A landscape with many valleys, sampled at points; each row gives a point and its height.
A ball rolls from a point to whichever of its 5 nearest points has the largest drop for the distance, and stops where none of them is lower. Distance is the straight distance between rows; heights are no part of it.
mifu: [ 87 198 107 168  94 156 120 199 127  87 136 133 162]  height 5.34
leso: [ 94 149 139 218  86 181 124 159 125  56 142 108 147]  height 5.38
puro: [121  88 145 102 153 111 131  44 128 129  78 132  84]  height 1.95
nulu: [ 77 184 129 200  78 176 113 189 126  61 135 127 157]  height 5.53
nifir: [143  87 151 108 152 103 127  66 126 142 102 131 100]  height 1.74
merab: [151  84 168 109 132 104 137  74 137 147  94 136  98]  height 1.94
Vaf: [ 72  91 114  98 134 101 140  46 137 117  67 131  65]  height 2.42
nemi: [144 210 140 107 120 162 119 191 139 127  70 136 164]  height 5.75
Vulu: [160  65 166 125 131  82 171  97 117 164 172 152 101]  height 3.16
nogod: [140 191  94 105 147 151  95 151 117 134 120 101 144]  height 2.75
nudub: [135 148 122  89 136 160 109 101 127 125  77 107 123]  height 2.88
tilid: [138  94 159 150  87  99 158 149 150 141 163 163 137]  height 6.61
denet: [107  88 122 173  84 112 158 159 139 118 178 140 135]  height 5.46
Dofa: [153 115 163 104 133 119 132  97 153 134  93 136 117]  height 2.11
kisa: [ 81 151 154 189  64 159 141 199 142  87 133 155 155]  height 4.10
dumar: [135 116 124  93 162 130 115  64 132 127  85 113 102]  height 2.13
pudup: [121 117 112 142 112 122 131 155 137 138 161 120 146]  height 0.99
Kifo: [136  87 129 153 108 106 153 134 127 136 187 138 129]  height 4.09
ruz: [159  97 154 109 132 110 134  91 135 141  96 134 114]  height 1.54
tuz: [116 212 127 135  97 156 131 214 132 107 107 146 172]  height 7.14
bafo: [149 103 109 100 189 125 100  78 110 149 119 102 105]  height 1.71
sipov: [134  72 144 105 178 110 130  54 101 138 124 122  84]  height 1.52
kal: [137 185 145 125 106 144 131 177 152 128 105 147 159]  height 4.87
peka: [112  82 105 178 106 116 150 125 114 117 190 131 126]  height 3.70
Soz: [154 142 122 106 143 122 113 130 134 140 131 107 138]  height 1.86
suba: [ 92 131 108 183  83 144 118 157 131  88 166 118 148]  height 5.97
rop: [104 176  82 160 103 145 112 181 129 105 158  96 155]  height 5.35
ropa: [ 89  86 116  99 186 116 109  37 110 123  98 116  77]  height 1.91
Tasus: [132 158 140  97 129 152 125 109 147 113  52 124 127]  height 1.37
mipo: [ 98 164 131 164  78 147 126 199 146 111 124 152 164]  height 1.25
tunab: [156  70 134 112 175  99 142  85 104 158 164 134  98]  height 1.21
Tedig: [122  56 108 149 154  96 157 106  87 151 220 141 104]  height 2.35
tavon: [148 183 136  98 125 165 127 149 134 116  61 135 149]  height 3.98
bofal: [102 132 146 166  80 129 150 178 151 115 155 145 149]  height 4.79
pevuz: [151 166 138 104 126 146 120 147 140 132  99 126 149]  height 3.25
zunad: [142 181 112 117 131 147 109 172 133 126 131 106 154]  height 3.64
Rige: [147  74 138 148 111  96 157 132 134 151 172 152 129]  height 4.03
Val: [ 98 222 103 150 107 161 107 196 121 102 132 114 161]  height 6.59
Gotu: [160 106 143 116 125 116 142 129 139 154 144 138 131]  height 2.23
gemer: [125  69 116 158 118  95 159 127 109 134 208 142 116]  height 3.31
lib: [154 127 142 108 143 130 121 105 140 144 113 118 124]  height 1.06
rekep: [146 128 112 103 168 138  96 104 116 141 124  97 117]  height 1.88
Fur: [ 90  94 125 106 173 111 124  42 112 123  79 121  62]  height 2.15
Rizi: [ 90  85 130 110 128 102 142  54 129 117  65 134  69]  height 2.21
nalo: [148  81 129  96 180 110 119  79 100 154 142 120  99]  height 1.45
ropo: [160  95 140 116 145 101 134 108 124 152 150 126 119]  height 0.33
kosa: [135  80 112 139 158  96 139 115 101 154 191 132 129]  height 1.83
Ref: [151 158  93  96 159 142  85 132 121 139 128 101 139]  height 2.10
Gevo: [131 165 137 131 107 147 125 187 144 127 130 136 162]  height 4.56
vepa: [151 121 112 116 159 117 108 129 122 158 149 107 126]  height 1.40
viro: [129 213 116 111 131 163 104 175 124 122 108 115 167]  height 4.27
zor: [147 214 124 106 136 165 109 177 137 125  83 129 160]  height 5.40
zif: [148  61 141 129 137  84 158 104 109 161 190 154 111]  height 2.08
nolu: [145 144 154 124 118 132 131 158 150 140 119 148 156]  height 4.58
Rofur: [ 99 128 127  99 125 132 130  63 143 103  49 128  95]  height 2.91
Gigan: [122 176 114 140 103 145 114 186 134 129 137 120 161]  height 4.51
Moded: [127  96  93 155 132 110 132 134 110 136 188 123 125]  height 2.61

Call two points neighbours if one is among the 5 nearest of the other. Go from one point of each pair to the other, from neighbour to neighbour, staying as low as possible. Name the highest point that can't be avoided.
mipo / ropo => Gigan
pudup / ropo => Gotu
lib / Tasus => Dofa

For each start below, name every point that the ball comes to, in order.
Ref => vepa ropo
nolu => Soz lib
kal => pevuz Soz lib
Kifo => Moded pudup

For each start below, name the point where the ball stops.
nemi => Tasus
peka => pudup
Rige => ropo
sipov => ropo
